Each scene shows the same named points in several views. A view is turned or mirrored, and shifted as a whole, has a little noise and may leave points out.
In the rows, zero is written as 128.

Scene 1
View 1
(292): [136 116 138 112 115 133 113  47 138  97 146 174  90 187  87 109  76 107
 170 129 120 239 107 178 150 122]
(269): [175  91 103 135  88  84 119 104 140 124 157 174 121 159 129 129 102  70
 150 129 166 189 124 157 143 129]
(63): [179  98 103 161  89 122 105 107 127 131 146 177 122 133 151 106 113  71
 140 126 168 136 139 130 137  90]
(234): [205 123 125 141  81 125 145 125 174 125 156 114 179 164 140 134 134  81
 148 138 139 165 130 140 139 123]
(2): [113 125  98 131  77 135 106 122 132 114 139 158 127 164 127 137 142 117
 135 131 160 172  98 153 151 147]
(310): [185 117 127 147  95 138 129  98 150 121 151 149 142 156 134 111 109  83
 158 135 144 164 134 139 136 101]
(301): [131 135 118 104  86 172 139 105 186  95 138 102 154 180 111 144 164 127
 140 147 116 199 102 167 158 165]
(57): [132 121 120 136  88 148 109 106 141 107 126 137 128 153 126 125 152 117
 127 130 135 179 112 142 158 122]
(215): [203 101 134 149 101  97 127  86 143 123 148 161 124 156 132 105  91  60
 152 126 139 190 144 144 142  93]
(155): [195 102 133 145  96 102 128  92 154 116 139 140 131 152 135 115 122  67
 135 128 132 194 140 141 150  96]
(156): [190 133 128 135  94 156 148 105 174 121 156 124 167 167 129 126 115  97
 165 141 132 165 125 144 135 118]
(226): [143 142 154 163  93 134  93  98 102 117 133 171 113 160 108 102  82 110
 165 113 135 181 108 129 139  83]
(69): [136 127 113 158  78 134  95 121 110 124 139 176 122 151 130 117 113 108
 147 121 162 154 106 134 139 109]
(94): [197 181 177 122  90 180 172 110 204 110 155  64 208 200 102 135 113 124
 182 145  81 192 107 144 131 124]
(268): [143 123 133 152  97 148  98  86 119 116 135 172 112 152 119 101 100 108
 156 122 138 171 122 138 142  91]
(33): [207 122 129 151  87 145 143 112 167 129 150 121 170 149 147 111 128  81
 149 137 136 144 143 125 132  92]
(147): [167 141 152 122  99 150 141  93 171 100 140 102 157 184 105 126 125 117
 157 135 102 210 111 154 147 122]
(31): [ 86 126  84 110  87 181 103 103 147 105 141 153 119 164 118 137 151 140
 136 144 152 176  92 170 160 166]
(257): [141 151 144 123  75 143 133 131 162 100 128  90 170 174 111 148 164 128
 132 131 111 201  94 142 155 143]
(56): [144  94  97 106 118 142 122  56 161 105 157 174  96 173 113 115 104  96
 155 144 142 211 123 187 149 139]
(26): [176 104  84 113  94 149 139 105 185 119 168 137 156 162 142 136 139  87
 149 152 154 162 130 165 142 149]
(239): [185 133 133 126  92 135 144 105 168 119 163 135 161 182 122 129 100  95
 171 139 133 181 119 156 133 129]
View 2
(26): [ 90  74 112 149 185 116 185 143  79 161 118 126  88 166  98 147 124 102
 135 126 135  78 139  74 155 175]
(226): [114 129 152  82 167  91 195 132 109 171  92 141 146 109 126  86 101 197
 176 135 119 107 121 122 177 164]
(94): [146  46 108 119 149  61 131 118  73 181 117 106 119 137  90 234 135 182
 146 112 152 129 106 130 117 243]
(57): [112  87 137 113 193 104 166 149 103 147 112 132 121 158 126 107 109 133
 152 112 119  97 128 135 192 173]
(56): [ 77 118  84 129 192 116 216 136 121 145 127 141 151 127 108 126 119 103
 176 136 122 107 149  95 136 147]
(310): [118 107 147 118 167 111 199 122  71 185 104 124 116 139 110 126 115 147
 156 135 118  97 131  85 162 182]
(269): [ 73 116 142 132 176 125 212 127 112 180 101 145 120 129 128 100 118 123
 163 128 147  77 129  57 172 183]
(215): [106 126 162 120 162 129 226 103  89 199 106 131 138 122 130 116 123 133
 174 128 130 106 127  61 166 195]
(63): [110 126 174 116 174 128 212 130  67 184  98 130 101 147 120  78 103 145
 150 134 109  78 138  75 194 158]
(156): [121  86 131 126 167  96 178 127  67 179 109 119 103 143 101 162 122 151
 143 128 131 100 124  93 145 193]
(257): [116  53 126 119 181  80 124 148 117 148 115 129 119 159 122 159 124 144
 149  93 155 105 106 148 177 220]
(292): [ 83 134  90 108 179  99 210 125 145 148 119 144 180  94 118 126 119 139
 199 134 132 129 134 116 134 163]
(31): [ 84  79  80 122 214  89 152 183 128 116 119 144 106 161 102 108 106 123
 147 124 126  79 137 143 170 134]
(69): [ 96 111 149 100 180 102 182 149 100 164  88 142 104 134 121  75 100 173
 159 134 123  73 124 106 193 152]
(2): [ 84  88 118 120 195  99 162 166 125 143 102 146 104 147 117  93 110 137
 148 118 138  72 123 117 187 158]
(239): [103  88 121 125 166  93 179 126  87 178 107 128 115 129 104 157 124 153
 153 128 145 101 121  81 138 199]
(301): [106  53  91 134 192  86 136 158 114 136 130 127 119 167 103 170 126 119
 145 104 143 108 125 144 156 190]
View 3
(257): [125 172 131 102 127 115  58 156 132 129 203 117 135  56 131 137  95 131
 158 143 107 110 167 111  75  87]
(31): [158 101 146  97 135 123  76 179 116 153 161 112 107  75 103 129  93 169
 151 158 138 175 205 122 119  87]
(33): [ 51 158 183  98 104 125 116 124 131 141 123 116 107 100 136 100  96 124
 154 130 118  82 142 136  88 110]
(226): [104 126 124 121 156 128 129 121 136 116 122 146 137 168 103 162 101 137
 164 138 135 139 144 131  96 120]
(63): [ 68 121 165  95 133 127 135 118 126 147  89 114  99 155 115 115  90 145
 156 138 143 140 154 145 112 117]
(56): [125 100 139  93 115 123 124 167  78 153 128 138 131 108  63 102  93 190
 157 166 155 151 133 147  87  69]
(239): [101 137 168 109 113 141 104 144 105 144 133 131 141  86 109 117 103 132
 157 144 116 111 125 137  58  86]
(26): [ 98 125 185  81  98 133  94 156  96 171 128  99 105  62 118  89  88 148
 151 149 124 128 152 143  77  81]
(94): [104 171 182 141  99 137  74 171 132 114 189 171 165  34 130 127 131 116
 161 144  85  37 119 116  48  92]
(147): [109 156 139 115 113 120  92 161 115 125 180 150 149  73 104 123 107 147
 162 155 118  90 131 125  69  83]
(292): [135 111 115 114 137 125 130 158  89 127 145 167 164 135  53 134 102 180
 164 173 152 147 115 142  77  76]
(234): [ 69 160 175  88 104 131  95 130 114 155 135 105 121  79 134 104  87 119
 152 130 108  94 132 140  62  92]
(156): [ 86 141 182 109 108 134  99 147 117 140 133 133 127  77 127 110 105 134
 157 139 115  93 136 135  74  97]
(215): [ 60 145 140  86 123 123 137 113  99 143 112 121 133 147  99 107  87 142
 161 143 140 118 107 151  69  91]
(268): [ 96 121 137 112 141 123 125 131 131 127 120 139 122 152 100 138 100 153
 158 147 143 136 157 134 111 115]
(155): [ 59 161 132  77 116 108 121 116 105 145 135 113 122 128 104 102  78 147
 160 147 136 107 118 147  79  89]
(310): [ 75 134 165 100 116 128 122 129 115 145 114 122 120 117 115 110  96 140
 154 136 128 113 136 140  88  98]
(69): [106 121 144 101 148 135 109 122 131 142 114 106 110 140 121 142  88 132
 153 133 130 165 171 134 102 113]
(2): [132 121 140  88 142 125  83 142 116 153 146  93 109 100 114 134  85 144
 150 143 128 178 182 128  98  91]
View 4
(33): [137 133 119 183 114 185 114 105 126 147 157 124 132 140  98 141 110  98
 153 193  88 138  91 147 117 113]
(234): [156 132 118 179 106 185 122 106 128 149 176 122 130 149  93 133 105 115
 131 187  93 157 111 178 117 120]
(155): [147 132 103 190 112 157 116 111 123 147 161  93 102 130 130 148 136 129
 156 147  90 142  87 170 119 110]
(310): [136 134 106 183 123 141 119 104 129 143 161 115 127 126 121 151 115 104
 135 170  90 143 100 154 118 116]
(301): [147 160 112 135 144 191 158 143 156 148 174 126 151 129 147 105  70 161
  72 154 122 174 133 177 103 100]
(147): [150 155 114 129 128 172 131 134 157 149 164 118 132 129 148 139  96 130
 131 154 118 203 121 176 120 109]
(57): [127 132 115 167 146 151 146 121 150 137 158 114 133 140 150 120 113 156
  93 149 116 136  94 147 109  96]
(69): [130 111 120 190 150  91 136  88 144 121 160 120 134 142 134 144 131 131
  95 164 108 113  95 137 122 113]
(269): [163 127  94 210 116 109 129  90 114 144 183  91 110 132 118 150 132 133
 110 142  80 127 114 193 118 122]
(56): [135 162  69 171 139 105 139 126 127 153 169  87 130  84 162 148 101 133
  92 111  75 147 124 184  93 103]
(2): [140 125 115 183 151 117 153 106 144 127 170 120 140 142 140 120 108 165
  61 150 114 122 118 162 110 110]
(239): [158 146 109 161 120 146 129 113 137 144 176 119 134 128 120 149  98 105
 122 169  99 175 132 183 118 128]
(26): [147 147  92 190 118 173 136 118 118 158 181 119 146 121 103 128  82 132
  88 165  74 127 127 182  95 113]
(31): [130 147 111 151 167 146 170 134 154 139 170 124 161 125 159 103  76 171
  36 144 119 140 130 158  97  96]
(63): [129 112 106 216 130 115 117  89 118 133 160 110 125 130 114 151 138 109
 127 170  78  94  81 137 116 108]
(268): [118 127 110 173 150  95 128 108 152 125 146 111 132 119 154 154 131 116
 122 152 104 134  86 132 121 103]
(94): [162 167 132 106 119 213 126 137 171 148 162 147 153 139 122 142  67  90
 145 200 131 247 139 174 127 129]

In a view up to two points have been moved. Name them for each view, in the order of its rows, or write none.
view 1 | none
view 2 | none
view 3 | (63)
view 4 | (31)
